Points on a hilly landscape, in no order, each with its height.
A ball rolls from a point to whichever of its 2 nearest points has the largest drop for the distance, and stops where none of them is lower. Distance is the straight distance between rows; heights are no part of it.
K_320 (h 140): [  1   7  20   2  15  -5   6  21 -25  14  45 -28   3 -20  -1 -21 -12 -20
 -14  -3 -12 -16   2  -3   2]
K_178 (h 164): [ 12   8  24 -26  47 -17 -29  -1 -34  -1  24  -6  17  36  27 -22 -23  12
   9  -7  24  18   0  -8   1]
K_97 (h 483): [ -1  -9 -27   5 -13  25  21  33   0   6 -48   6  -7 -27  -6 -14 -13 -13
 -26  14 -18   8  -4   4   5]
K_943 (h 294): [ 16 -16  -2  30 -26  11  34  24 -29   8 -14  48   5  -5 -35   4  12   0
  -4 -13  17  12  12   3  42]
K_335 (h 380): [  9  14  -5 -19  -1 -40 -36 -14  17   9  15 -16   1  26  13   6   7  -5
   0 -23 -13  20   5   1 -13]
K_937 (h 607): [  4 -22  -7   7 -32  -5   6  13  19 -27  -8   2 -30 -12  -2   8   5  -3
  -2  35 -25  32 -13 -27   3]
K_813 (h 409): [ -8   9  41   8   2 -12  -2 -18   8 -15  23 -31  16 -11  -7  13  -6   7
 -21  10  12   4  -9 -42  -6]
K_668 (h 49): [ -5 -10  18  12  -2  -8  -8   4   9 -22  12 -38 -16 -23   3  -8 -19  -2
 -12  37 -17   4 -10 -18   5]
K_631 (h 27): [ -1  -4 -28  -5 -35  12  42   0  14  -7 -20  32 -12 -11  -3  19 -16  -8
   2  11   6   8  23   3  -4]
K_212 (h 227): [  7  -1 -10  -7 -36 -27  13   1  -9  -7  19 -10 -12   4  18  35  18   0
  32  -6  16   9  19 -12 -16]
K_222 (h 520): [ 19 -22 -12  16  -7  21  18  39 -11  -1 -14  18  -5 -16 -34 -26   9  -8
 -41 -14 -26  -2 -23  16  28]
K_911 (h 23): [  1 -20   6 -35  38 -36  -8 -55  17  11 -10  -3  49  13   1  -5  17   0
   4  -6   0  27  19 -27  17]
K_175 (h 473): [ 15 -11  10 -17   3 -29 -11   0  23   1  18 -11 -10 -21  18  14  16   8
 -21  -9 -31  -5   8  -9 -14]
K_150 (h 354): [ 40  -7 -10  19 -30  28  49  49 -43  10   1  33   8   4 -19 -11 -10  -4
 -18 -12   5   9 -22   5   1]
K_378 (h 317): [  6  14 -25 -14   2 -22  -8 -41  33   1  19  -3  27  22   1  24  -6  19
  -6 -11   2   0 -18  10  -2]
K_949 (h 224): [-14  -6 -19 -14 -16  -4  -8 -23  17   2 -31  -7   3  12  14  14   8   7
  49  15   5  -1  -4  20 -22]
K_983 (h 338): [-23  19  -9  26  37  14  -9 -27  -4  12  18   4  11  15  -7 -27 -17  -6
   8  -3   1 -28 -14   9  31]
K_733 (h 243): [  1 -22  30  -4  44  -9 -23   9 -24   6  29  17   5  -7 -22 -31  13 -13
  -8  -5 -15 -14  21  11  31]
K_651 (h 204): [ 13   9 -13  15 -27  15  14  18 -17  -3  31  -7 -24   3  15  18 -13   7
  22 -10  -4  -8  -5  13 -14]
K_578 (h 108): [ -5   6   7  16  -8   5 -18  -2  -1 -18  18 -28 -24  16  18   4 -19  13
  28  15 -10   7 -11   7  -8]
K_90 (h 278): [-14   3  -4  25   9  15 -22   0   7  -2   2  22 -17   6 -28 -14  12   1
   1 -12 -14 -17  -7  26  27]
K_670 (h 107): [ -3   4  -4   5 -20  34  15  16 -24   8 -29   2 -10   3  16  15   9  14
  31 -11  24 -17  15  31 -25]
K_922 (h 86): [ 19  -2 -17 -15 -19  20  59   9   7 -15 -29  47  -2 -10  -8  13 -28 -21
  -8  20  19  27  31  -7   3]
K_346 (h 181): [ -1  -5   3  23 -28  40  37  32 -26   3 -51  26  -6  -1 -10  -5  -4  -1
   4   8  25  11  16   7   7]
K_267 (h 440): [  5  15   9  -6 -37 -20 -10  -6  32 -16   8   5 -10   8  -6  26  21   6
 -23 -13  10  10 -10 -17 -36]
K_800 (h 216): [-34  -7  12  -5  30  15  -1 -28 -21  25  -3 -13  29   5  -8 -14 -21 -15
  31  16 -11   2  17 -23   9]
K_856 (h 285): [-30   1  13   8  29  16  -5  -9 -14  16 -11 -33  10 -25   8 -12  -7  -4
  19  18   1 -32  -2  -5  -3]
K_365 (h 322): [-20   0  11 -19  57  11  -3 -23 -16  14 -12 -12  28  22  11 -32 -18   8
  40  11  22   4 -20 -13  25]
K_160 (h 314): [ 17  -6  28  11  10   4 -16  40 -22  -9  33 -19 -15  -7 -10 -22  11   3
 -18  -9 -15  -9  -5  18   7]
K_17 (h 560): [ 32  -6   0  12 -24  23  19  61 -36  -6  -7  -9 -13  -5 -17 -14   7  -1
 -20  -5 -12  21 -37  -1  -6]
K_81 (h 66): [ -3 -11  29   0  23 -26 -35 -32  14 -22   5 -28   3  17  23   2 -14  15
   3  27  -5  20   2 -13   2]
K_988 (h 401): [-21  12 -13  33 -20  36   6  -9   0  -8 -11  32 -21  20 -15 -15   3  -7
  11   0  12 -15   4  35  14]
K_520 (h 414): [ 18 -13  27 -23  21 -33 -35  -3  -6  -7  14 -23 -12   6  45  -3  -7  12
   5   7 -21  11  14   7 -21]
K_837 (h 439): [  6  -9  34  -8  12 -23   0  -5  23   5  30  -6   5 -19   8   8  27  14
 -33  -6 -10 -18  -1 -30 -13]
K_46 (h 266): [ 19   6  10 -14   8 -24 -20 -31  24  -7  24 -22  23  27  11  24   6  31
   0 -15   9   8 -23  -7 -10]
K_333 (h 228): [ 15  -2   2  -3 -39  -7   2  35 -13  -8  -2 -16 -27 -10  13  15  13  -2
   3   3 -20  31   0 -12 -22]
K_407 (h 588): [ -7   4  -2  -9  -2 -36 -10 -23  48   9   4   7  14  -2  -9   5  22   0
 -38 -15  -1  -5   2 -21  -3]
K_699 (h 305): [  9  -6  55   2  38  -6 -33  15 -47  -4  38 -12   5  10  -1 -27  -4   1
  -5   7  11  -2  15   4   1]
K_48 (h 273): [-12  16  -5  -8  -9  15  -3 -16  12  -3 -28 -21  -4  -5  22  15 -11  11
  11   4  14 -23  -8  27 -35]
K_279 (h 188): [  7  16   4  -6  38 -11 -25  -3  -8   8  39 -15   3  21  16  -8 -24   7
   6  -9  -2  -9  -9   9   4]
K_984 (h 215): [  8  10  13   2 -25  37  48  28 -26   1 -49  10  -9  -5  11   3 -16  -5
   9   6  38  12  27   7 -12]
K_427 (h 182): [ 12  -9  18  12 -20   5 -12  39 -31   0  17 -10 -29  16   9   4  22  10
  25  -8 -12  19   9   9   2]
K_449 (h 531): [-16  -9 -18 -10 -35 -17  -5 -28  45  -4 -31  11  -2   8  -5  15  20  -6
   6   8   4   9  15   5 -16]
K_703 (h 547): [-18  27  15  24  -5  31 -19   2  -3  -9 -28  -4 -15   2 -12  -8  13   2
 -10 -12  24 -26  -8  27 -14]
K_688 (h 539): [ 24  -1  -7   7 -10  12  10  53 -20   1  10  -1 -11 -14 -23 -22  10 -12
 -39 -21 -18   1 -25  11   9]
K_448 (h 459): [-16  -2 -14   6   3  15  10  15   6   1 -36 -18  -8 -43   0 -11 -10 -16
 -19  22 -14 -15   1  -4   3]
K_569 (h 445): [ -7   2  30  14  -1  -3  -7  -7  28 -21  11 -13  -3  -9  -3   7   8  14
 -29  19   9  -3 -25 -38 -14]
K_131 (h 402): [  8  -1  10  -1   2  -8   6  14  33   3  17  13  -4 -12   4   5  31  19
 -44  -8   4 -24 -14 -23 -28]
K_862 (h 119): [-10 -26 -23  22 -17  20  23  21 -22  23 -30  20  -5  -3   2   5   5  10
  28   4   0   0  23   6  24]
K_85 (h 464): [ -1  19 -32   6 -39   4  24  24 -18   2   9  28 -18   8 -11   2   4 -25
   3 -15  24   9  23  12   2]
K_341 (h 462): [-16   8  21  44   7  33  -5 -11   0 -24 -15   7  -3 -22 -25 -22   7  -4
 -15   0   3 -36 -16  19  22]
K_764 (h 291): [-13 -10  -6 -33  52  -6   4 -40  -6  11  -1  -8  41  16  11 -14 -25   3
  33  13   5  15  -1 -21  28]
K_756 (h 172): [  0   1  11 -22  39 -36 -36  -2 -16  24  19  -3   6  14  12 -28   1 -20
 -11  -9  -8   7  29   0  10]
K_614 (h 211): [  2  11   9   0 -16 -12 -18 -24  22 -20  21 -24   0  18  11  30  -6  23
   5   0   5   3 -25  -2 -19]
K_511 (h 561): [ -9  -8 -11  -7 -11 -32 -22 -36  54   3 -24   6  10  11  -6   4  29   3
 -11  -7  -9   5   6  -3  -8]
K_473 (h 426): [-12   5 -10  38   2  31  12  13   2  -8  -7  14 -10 -23 -20 -36  -3 -19
 -29   2  -2 -27 -12  16  23]
K_256 (h 534): [ 15  27 -11   1 -16   3  15  16   7 -20  19  -7 -12 -31  -2   4 -25 -15
 -37   5  -1 -11 -20  -4 -24]
K_453 (h 260): [ 21 -12  -3  21 -30   9  22  43 -38  13  12  25  -9   0 -21   9  23   6
   1 -26  -1   9   4   4  23]
K_12 (h 325): [ 11   2   0  -3 -45   2  27  -5  15 -20  19  16 -11  -2   1  37   7  14
   2  -2  21  -6  -4  -7 -34]
K_617 (h 128): [ 33   6 -23  -2 -13  16  65  23 -22   2 -15  49   8  -8  -3   0 -37 -25
 -10  14  21  22  20  -1   7]
K_818 (h 270): [ 34  -4  -9 -11 -40  -6  21  38 -16  -7 -10   5  -9 -24   4  25  10  -4
 -15   1 -14  30  -5 -25 -27]
K_887 (h 450): [ 23  11 -38  -2 -21  21  39  24   8 -15  -7  30 -11 -21  -8  -1 -32 -21
 -32   8 -13   2  -5   6 -11]
K_962 (h 186): [ 14   0  -7  -1 -40 -22  26  22 -21 -10   2  -7 -14 -14  13  34  13  -2
  14  -1  30  16  18 -27  -8]
K_951 (h 242): [ -9   0  18   5  25  18 -30 -13   1 -14 -20  14 -14  17  -9  -5  16  18
  35  -3   1 -19 -29  23   9]
K_908 (h 191): [-22  -4  10  -6  42  -2  -9 -10 -17  26  23  -1  17   1  -8 -24 -18 -20
  14   8 -15  -9  22  -9  20]
K_485 (h 596): [ -5  20 -10   2   3 -13   9 -28  31  -2  25  -3  13 -15  -6  14 -23  -5
 -32  -5   4 -28  -8 -10  -2]
K_437 (h 83): [-20  -1   1 -20  26 -30 -14 -40   8  18 -11 -19  34   4  -4  -3  -1 -17
   5   0  -5  17  22 -28  16]
K_998 (h 289): [-16   3   0   3   1  19 -23  -7  -6  -1 -25  12 -12  30  -1   0  25  16
  56  -4  18  -8 -22  26  -7]
K_137 (h 137): [ 28  11 -16   2 -25 -12  42  29 -30  -5   0   8  -3 -16  10  25 -13  -3
  -5  -2  43  10  18 -22   0]
K_486 (h 378): [-20   7 -18   0  -3   0   6 -49  45  -6  -9   2  20   2  -5  15 -18  13
 -11  14   7 -20 -14  16   2]
K_722 (h 275): [ 15 -12   7 -14 -31 -27  -5 -16  18  -5  17  -1  -6  13  15  35  31  12
  26 -12  -3   6   5  -8 -26]
K_627 (h 217): [-16 -21  35   3  48   8 -12  -8 -19  12  18  15  13  -7 -25 -32   3 -12
  15  10 -13 -16  12   2  33]
K_775 (h 597): [-34  24 -14  17   9  -1 -20  -8  11  13 -11  -8   0   5 -17 -21  -6 -21
 -14   0   6  -8   3  10  14]
K_173 (h 245): [  8  -1  22 -31  18  -1   1 -28 -29   2  35 -16  41  21   5  16 -21   3
   4 -14  -1  34  23 -31  -6]
K_638 (h 349): [ 16 -16  28   4   3   0 -20  43 -26  -8  14 -36 -25  -4  13 -24  10   5
 -16  11 -22   8  -3  15   4]
K_803 (h 157): [ 25   7  -4  11  -1   9  60  31 -30  19 -28  48  17  -1 -16 -19 -32 -20
 -13  22  36  17  13  -2  28]
K_977 (h 394): [-11  -7 -14  -8  -6   1  14  -6  44  -8 -24  18  -4 -34  -7   5  -3  -6
 -37  14  -9 -17   1 -13  -9]
K_35 (h 350): [ -6  17 -32 -12  19 -15 -13 -36  20  10  16  -4  22  21   4   5 -25   2
   7  -7  -2  -4 -17  14  11]
K_205 (h 150): [  1 -12 -25  16 -26  16  46  27 -24  19 -37  31   0  -8  -3   3 -15  -6
   5  12  15  13  25  -6  20]
K_488 (h 461): [ 31 -12 -10 -13 -34  -9  42  21   8  -8  -7  46  -4 -17  -1  31  23   3
 -17  -7  16  14  19 -26 -24]
K_934 (h 301): [  4 -19  16  11 -36  10  16  16  18 -25 -10  19 -20  -4   2  19  37  18
   1  15  11  11 -11 -34 -29]
K_691 (h 196): [ -8   7  -4  -1 -24  34  24   6   9 -10 -37  -9 -18 -16  15  10 -19   5
  -4  12   8 -13   6  21 -29]
K_575 (h 256): [ 10  -5  -3 -42  51 -26  -1 -33  -4  10  26  -2  38  16  20  -1 -25  10
  16  -5   2   6  -1 -16  17]
K_203 (h 619): [-18  19 -17  15  11  -1  18 -26  10   8  22  -4  13 -20  -3 -11 -34 -20
 -13   4  -3 -27  -5  -7  12]
K_732 (h 185): [ -1 -16  20  10   9  26 -25  -7  -3 -31 -26  16 -20 -10 -20  11  18  18
  31  -8 -16 -11 -15  23  18]
K_79 (h 171): [-10   0  21  -7  21  -2   0   3 -32  29  44  -4  18  -1 -15 -23 -12 -26
  -2  -2 -17  -1  24 -10  11]
K_674 (h 147): [-17  -5  13 -10  47 -19 -41  -1  -3  19 -10   0   0  11   2 -35  17 -15
   3   4 -13   4  22   5  21]
K_710 (h 139): [ 10   1  11   2   3   2 -27  25 -17  -1  30  -5 -27  22  12  -2   7  13
  19 -12 -14   3  -2  24  -8]
K_763 (h 416): [  9  10 -36  12 -24  19  23  25  -2   0  14  14 -19 -14   2  -5 -23 -14
 -17  -7 -14  -6  -5  15  -3]
K_375 (h 244): [  3 -11   4   6  16   8 -27  -8   4 -22   7  34 -19   4 -29   4  13   7
  15 -14 -26  -6  -4  27  34]
K_262 (h 89): [  3 -19   2 -18  33 -42 -19 -49  39  14 -10   1  33  13   6  -7  28  11
  -5  -9  -9   9   5 -11  11]
K_830 (h 177): [-16 -11 -19  -5 -26  14  10  -5  -1   3 -38  -7  -8   3  17  20   7   6
  41  10  14  -6  18  19 -15]
K_232 (h 95): [  2  -3  32   3   8  -9  -6  14 -14  -8  27 -45  -2 -24  11 -10 -15  -8
  -9  22 -12  -1  -3 -16  -6]
K_113 (h 121): [ -6   2  12 -24  22 -41 -12 -25   9  19  22 -12  27  -3   2   3  -1 -17
 -16  -9 -15   8  25 -25   6]
K_880 (h 269): [ -5   0  -1 -37  41 -23 -25 -31   7   8 -36 -29  32  17  18 -21  -4   8
  30   7  15  24 -22  -7   8]
K_344 (h 326): [-21  15 -17   4  -9  14   1 -34  25  -5 -26 -13   2   6  10   7 -24   4
   8  19  10 -16 -13  26 -14]
K_929 (h 485): [-11  11 -36  -2 -37  -8   7   1   2  12   6  19 -11  18  -6  12   5 -21
  20  -6  12   5  23  13  -2]
K_735 (h 329): [ 39   2 -16   4 -28  13  50  48 -46   4  -3  22   7  -8  -9   5 -19 -11
 -11   2  16  23  -7  -9 -12]
K_237 (h 22): [ -1  12  -6   1  -4  31  -1  18 -15   7 -16   0 -12   0  11   8   9  15
   7 -30   9 -32  -3  38 -28]
K_249 (h 96): [ -2 -12   0  23 -17  10  -1  21   1 -23   7 -26 -31 -10   5 -13 -22  -2
   1  35 -23  11 -16  -2   9]
K_398 (h 111): [-13  -4  -9  -8 -30  25  33 -23  34 -19 -28  14 -14  -4   3  18 -16   3
   1  23  12  -8  12  21 -15]
K_450 (h 88): [  8  -7  -9   4   1   5 -14  17 -13   7  26  26 -24  20  -6   5  19   9
  28 -22 -16  -4   8  28  11]
K_531 (h 302): [ 40   1 -25 -12 -35   2  36  41 -23   3 -11  25   2 -16  -6  20 -10 -14
 -19   5  -3  30   0 -13 -20]
K_568 (h 168): [ -3  24   5 -20  34   7 -22  -5 -10  19 -11 -13  13  16  13  -8   8  17
  22 -23  23 -26 -32  23 -19]
K_889 (h 263): [  9   9  -3   0 -31  -3   2  -4  11 -15  22 -11 -16  -1  11  34  -9  12
   8  -2  -3  -5 -11   1 -26]
K_210 (h 379): [  5  -4 -10  -8 -30  -4  21 -14  38  -5  20  32  -6   7  -4  29  12  14
 -13 -10   8 -13  -2   3 -21]
K_174 (h 415): [-17   4 -35  10 -14  19  10   5  16   2 -15  11 -18  -9   2  -3 -20  -8
  -5   8 -12 -14   3  20   3]
K_877 (h 382): [-13  15 -30  -7  34  -7   0 -49  10   5  -1 -18  41  17  -2   1 -26   5
  11   5  16   3 -18  -1  29]
K_654 (h 218): [ -5  20  10 -26  40  -6 -34  -9  -5  12 -27 -27  20  22  14 -20   6  15
  30  -8  23   0 -33   8  -6]
K_136 (h 359): [ -9  -3  10  35 -26  41  11   3 -13 -19 -29  30 -16   0 -21   5  17   6
  13  -6  16  -8   5  27   9]
K_252 (h 470): [-18 -20  -2  12  23  11 -17  18  -2  11 -15 -10 -14 -13   0 -22   6   0
   6   9 -26 -18   7  13  24]
K_323 (h 353): [  9  -6  15   6 -22   5   6  21  28 -10   3  14 -20   3   9   9  43  25
 -22   3   6  -3 -16 -27 -39]
K_240 (h 219): [ 13  -8  37 -13  28 -31 -16 -30  12   5  22 -19  33  17  12   9  28  21
 -22 -21  14  12   8 -30  -8]
K_966 (h 381): [ 10 -14  32  -5  17 -16 -37  22 -26  -5  13 -30 -19   3  28 -19   0   2
  -2  15 -16   6  16  15 -10]
K_402 (h 590): [  6 -23 -14  14 -38   6  21  36 -16 -19 -15  -6 -23 -10  -4   0  -6  -7
   9  36 -21  40 -15 -22   9]
K_289 (h 292): [ -1  -1  -9 -32  23   1  11 -39 -13   8  25  -4  49  20  -9  12 -17  -4
  12 -18  -4  34  20 -28  14]
K_819 (h 608): [-11  -7  12  -6  17 -28   2 -25  33  22  11   9  31   0 -10  -1  34   3
 -36 -16   2  -8  10 -38   3]
K_359 (h 392): [  5   8 -11  30   6  19   4  17  -1  -1  33   7 -10 -14 -14 -25  -6 -11
 -22 -18 -13 -30 -14  21  20]
K_478 (h 252): [  6  -5  33   5  16 -23 -17 -14  26  14  11 -23  23  27  18  -7  43  30
 -22 -16  12   3 -11 -22 -19]
K_716 (h 152): [ 13   2  -2  19 -24  20  10  32 -13 -12  17 -24 -26 -15  12   2 -16   4
   4   5 -16  -3 -21   6 -14]
K_220 (h 241): [ 14 -17  11   6 -40 -11  28  14  -2 -25 -12   8 -13 -17   7  36  27  13
   7  14  27  18   5 -41 -16]
K_646 (h 246): [-35   0  13  -4  20   6   4 -34   0  15  -9 -24  30 -18  -4   4 -18 -11
  17  21  -2 -12   8 -25   2]
K_322 (h 300): [ -7   0 -32 -12 -20 -20 -10   2  23   8  -9   3 -16  -7   4   4   7 -17
  -9  -6 -25   9  15   4  -3]
K_697 (h 321): [  1 -13   3  36 -27  27  25   8 -20 -16 -28  44  -7  -7 -34   8  14   1
   6  -7  16   5  11  12  36]
K_336 (h 613): [-12  24 -17   6   0  -8  -8  20   4  11   9  -5  -9 -15 -15 -21  -3 -30
 -33  -5  -8  -6   3   1  11]
K_229 (h 446): [-18  -8 -14  19   1  33  -6  12  -2   3 -31  -4 -19  -9   3 -11   0   5
  13   5 -12 -19  -1  22   7]
K_13 (h 198): [ -1   3  19 -17  23   3  -6  -8 -41  24  41  -1  34  21  -3 -10 -26 -14
   8 -13 -12  23  31 -17   1]
K_26 (h 179): [  7 -12  20  -2 -28 -16 -17   7  11 -19  -3 -26 -27  -9  21  16  17   6
   3  13 -22  24   2 -12 -21]
K_726 (h 383): [ 30   6 -24  23 -28  35  38  42 -20  -3  10  29  -9  -9  -9 -17 -14 -11
 -19 -14  -7  -2 -18  17   1]
K_504 (h 118): [  3   7  25 -10  32 -20 -40 -12 -17 -11  11 -36   7  27  27  -9 -22  10
   7  11   8  20   1 -11  -4]
K_509 (h 318): [ -9   6   1 -22  20 -20 -25 -39  24   0 -37 -35  32   8  10   5   5  12
  21   7  13   4 -19  -3 -11]
K_165 (h 42): [ -8 -15 -33   1  -5   8  -3  10  -2  15   2  18 -18  13   3   0   6   4
  37  -6 -16  -6  10  23  12]
K_718 (h 250): [ -6   7   0  -9 -30  21  43   9  -5 -12 -49   8 -11  -3   5  11 -11 -12
  13  18  40  18  36  -1 -10]
K_495 (h 435): [ -4   6 -19  24 -29  21   6  15 -10  -1  10  38 -22  12 -27  -3  14 -10
  -1 -17   2  -3   9  24  18]
K_783 (h 169): [  7  -3  42 -15  18 -35 -18 -24  -4   1  23 -29  23   0  14   9   8   3
 -19  -5   0  18  20 -33 -11]
K_313 (h 267): [-14   4 -12 -15   5   7 -23 -10   5   9 -30  -9  -3  27  14  -3  11  13
  57   9  12  -2 -23  26 -19]
K_926 (h 424): [-19  -2  -9  -4  16 -12   1 -52  45   6  -6   0  39   5 -15   9   4  17
 -18   4  17 -14 -10  -5  14]
K_598 (h 282): [-20   3  25  12  49  18 -31 -14  -6  -6 -13   0  -2   3 -10 -18   5  11
  21   0   5 -26 -21   6  18]
K_324 (h 309): [ 29  -5  -4 -15 -26  -8  12  29  11 -12  -1   9 -17 -30   1  20  20   3
 -35  -3 -18  13 -11 -21 -28]
K_871 (h 357): [ -7   2 -17 -23  14 -43 -36 -23  26  13  -9  -9   5  20   8  -6   6 -14
   7  -7 -17  17   9   5   4]
K_649 (h 356): [ 11  -5 -16 -16  -5 -10   9  12  30  -5  -1  21  -8 -39  -7   9  10  -9
 -48   0 -21  -9  -5 -18 -11]
K_875 (h 319): [-12  -6  44 -20  59   3 -34 -11 -10  -2 -19   7   7  12  -2 -29   7  15
  30  -1  17  -9 -19  -8  18]
K_424 (h 384): [-10  14 -36   1  -8  -2  -2 -17  19   8  14   2  -8   7   5   6 -21  -5
   0  -6 -11 -17  -5  20   0]
K_755 (h 404): [  6  24  -6 -14 -25 -36 -22 -12  27  -2  14 -13   0  16   2  21   9  -4
 -19 -19  -2  14  -3  -5 -21]
K_114 (h 627): [-12   5 -24  11  -7   8 -10  30   7  10 -15   5 -21 -11 -20 -24  11 -20
 -25  -5 -15   0   5  13  15]
K_121 (h 503): [ -7  17  32  30   5  32 -19 -13  -9 -32 -17   0  -8 -21 -22   0  14   8
  -7 -14   9 -31 -17  26   2]
K_567 (h 84): [ -4 -28 -18  22  -2  24  11  12 -18   9 -12  31 -12   8  -5   6  15  15
  39  -5 -13  -7  10  18  31]
K_6 (h 358): [-25  10  -4  -7   4 -12 -26 -20  22   6 -36 -30  10  -4   6   4   2  -4
   5   9   5  -7  -2   0 -12]
K_334 (h 387): [  1  -1 -35 -22 -10 -22  -8 -20  19  11  13  11   2  29   9  14   3  -1
  42  -4  -9   5   2  17  -4]
K_858 (h 151): [  6  17   6   3   8  -2 -21  -7   0  -8  32 -31  -7  18  20   7 -28  12
  11  -2  -3  -6 -18   6 -12]
K_917 (h 433): [-27   2  -2  -3   3  -3   6 -11  20   1 -24 -14   3 -41  -7  -2  -9 -18
 -18  26  -3 -20   5 -18  -1]
K_457 (h 201): [  3   7  10 -20  59 -11 -19 -11 -19  14  33  12  16  32   4 -28 -21   3
  10 -12   9  -2  -1   0  25]
K_878 (h 87): [ 14  -7 -35  -7 -29 -12  49  13  -7   5  -6  26  -1 -13   7  25 -10  -7
   2   1  28   9  34 -11   7]
K_667 (h 320): [-21   5  20  26  20  30  -1   8 -19   6 -15 -22   2 -29  -2 -19   4   0
   0   5   5 -38  -6   4   2]
K_83 (h 129): [  2 -36   5  25  -2  34  -3   6 -13 -14 -25  27 -14  -5 -18  12  18  23
  35  -4 -19  -7  -5  19  30]
K_479 (h 576): [-31  26   1  18  11  19 -27 -10   2   4 -27 -15  -1  16 -10 -12   6  -2
   7   1  19 -19 -14  18  -3]
K_678 (h 568): [  4  23   3   1  -7  -6  14  -7  19 -17  28   0   0 -24  -9  14 -17  -2
 -41  -1  11 -21 -22 -21 -20]
K_426 (h 371): [ -1  15  15  -3  11 -12  10 -30   2   3  42 -21  33  -2  -8  22 -16   4
 -17 -13   9  -2  -4 -35  -2]
K_626 (h 363): [ -9  21  -3  35  22  13  -3 -10  -4   3  36  10   5  -2 -18 -26 -12 -15
 -12 -16   0 -34 -10  15  24]
K_821 (h 502): [  5 -19 -11  22 -19  38  26  42 -12   8 -43  26   0 -13 -26 -21  -1  -1
 -25   4 -15   8 -12  11  18]
K_861 (h 501): [ 12  -8   9 -20  17 -32 -15  10  -5  11  24 -22  -7 -21  21  -4  -2 -12
 -18  -4 -32  -3  21   1  -3]
K_556 (h 104): [ -5  24   4   2  22  22 -11   2 -11  11  -7 -12   0  -4  13  -3   5  11
   8 -25  13 -46 -20  30 -21]
K_642 (h 505): [-16  -6 -33 -11 -38 -19  17 -20  20   3 -18  16  -3   9  -4  17  15 -17
  24   6  16   7  30  10  -5]
K_879 (h 316): [-23   5  -2   3  53   9 -14 -25  -6  11  -1   1  16  18  -1 -28 -14   4
  28   6   6 -17 -20   2  30]
K_193 (h 355): [  2  -4 -27 -18 -13 -26 -11 -45  39   6   3  16  22  25  -3  20   8  13
  17  -1   0   5 -12  18  -4]
K_848 (h 335): [  0   8  -4 -16  22 -16   9 -47   6   2  32 -13  47  11 -10  20  -6   4
  -6 -20  11  12   4 -29  16]
K_494 (h 412): [ 17  11 -21  27 -31  42  43  22 -13  -9   3  49 -13   1  -9 -23 -19 -21
 -14 -12   6  -3   3  23  10]
K_157 (h 577): [ 17 -17  -2   7 -33  15  15  51 -30  -9 -20 -19 -18  -5  -7  -8   1  -6
  -4  20 -16  38 -30 -12  -1]
K_573 (h 490): [ -1 -17  -8  -6  19 -13 -10  27  -7  20  11 -10 -10 -20   5 -24   6 -16
 -16  -2 -37  -9  18   9  20]
K_608 (h 417): [-25  24 -11   1  24   5  -7 -43  -2   1 -23 -32  38  10   1  -2 -19   3
  14  10  29  -6 -20   6   5]
K_838 (h 122): [-24   1  11 -15  44 -18 -35 -18  -5  20 -25 -21  18  10   5 -24   3 -15
  16  10  -2  10  13 -11  15]
K_4 (h 274): [ 13  -4  36  -3  36 -18 -33  22 -28   0  38  -1  -5   7  -7 -25  13  -2
 -16 -10  -5  -6  13  14  12]
K_442 (h 331): [-25   0 -16  -7   2 -15 -30  -7  23  11 -32 -16  -9   3   5  -7  10 -14
  10   6 -17   1  10   8   0]
K_18 (h 489): [ 41  17 -21  -9 -20  18  29  29  -1 -29   6  19 -10 -28  -8  11 -26 -15
 -33   9   0   5 -18   1 -36]
K_204 (h 127): [  0 -17  34   2  -3 -25 -28 -10  25 -20   0 -25 -19   0  22   5   8  11
  -5  24 -22  21   3 -11  -7]
K_91 (h 221): [ 12   6   8 -20  41 -24 -11 -25  -3   4  39 -22  23  11  20  10 -28  12
   9  -6  -2  -6  -5 -11   0]
K_235 (h 222): [ 18 -13  16  24 -26  17   6  39 -39  -4  21   3 -20   7 -12  11  25  11
  21 -17   6  10   1   6  12]
K_748 (h 190): [  4 -15  44   3   3 -25 -28 -20  31 -10   3 -21  -3  15  17   5  30  27
 -14   3  -5  13  -7 -21 -19]
K_25 (h 268): [ 15   0 -16 -15 -30 -22  -6  23   4  10   7  -6 -20 -10  13  11  15 -12
  -6 -18 -27  20  15  -4 -15]
K_628 (h 423): [ 10 -19 -16 -12 -32   3  39   7  36  -3   2  50  -8  -1  -3  21  26  12
 -16  -7  13  -5  20  -7 -22]
K_773 (h 334): [ -3  -5  48  -3  24  -7 -20   1 -47   9  35 -25  16   9   9 -18 -23  -6
   4  18   3  10  22 -12  -8]

Where does a ball stop that starts at each point below?
K_495 -> K_165
K_485 -> K_818
K_222 -> K_818
K_775 -> K_879

Call two points neighbours if one is among the 2 nearest of the other. Go from one point of each pair to the other, from neighbour to neighbour, staying as low as possible. Name the highest point that can't be avoided.
K_204, K_911 -> K_478
K_79, K_237 -> K_998
K_578, K_81 -> K_457
K_631, K_567 -> K_803
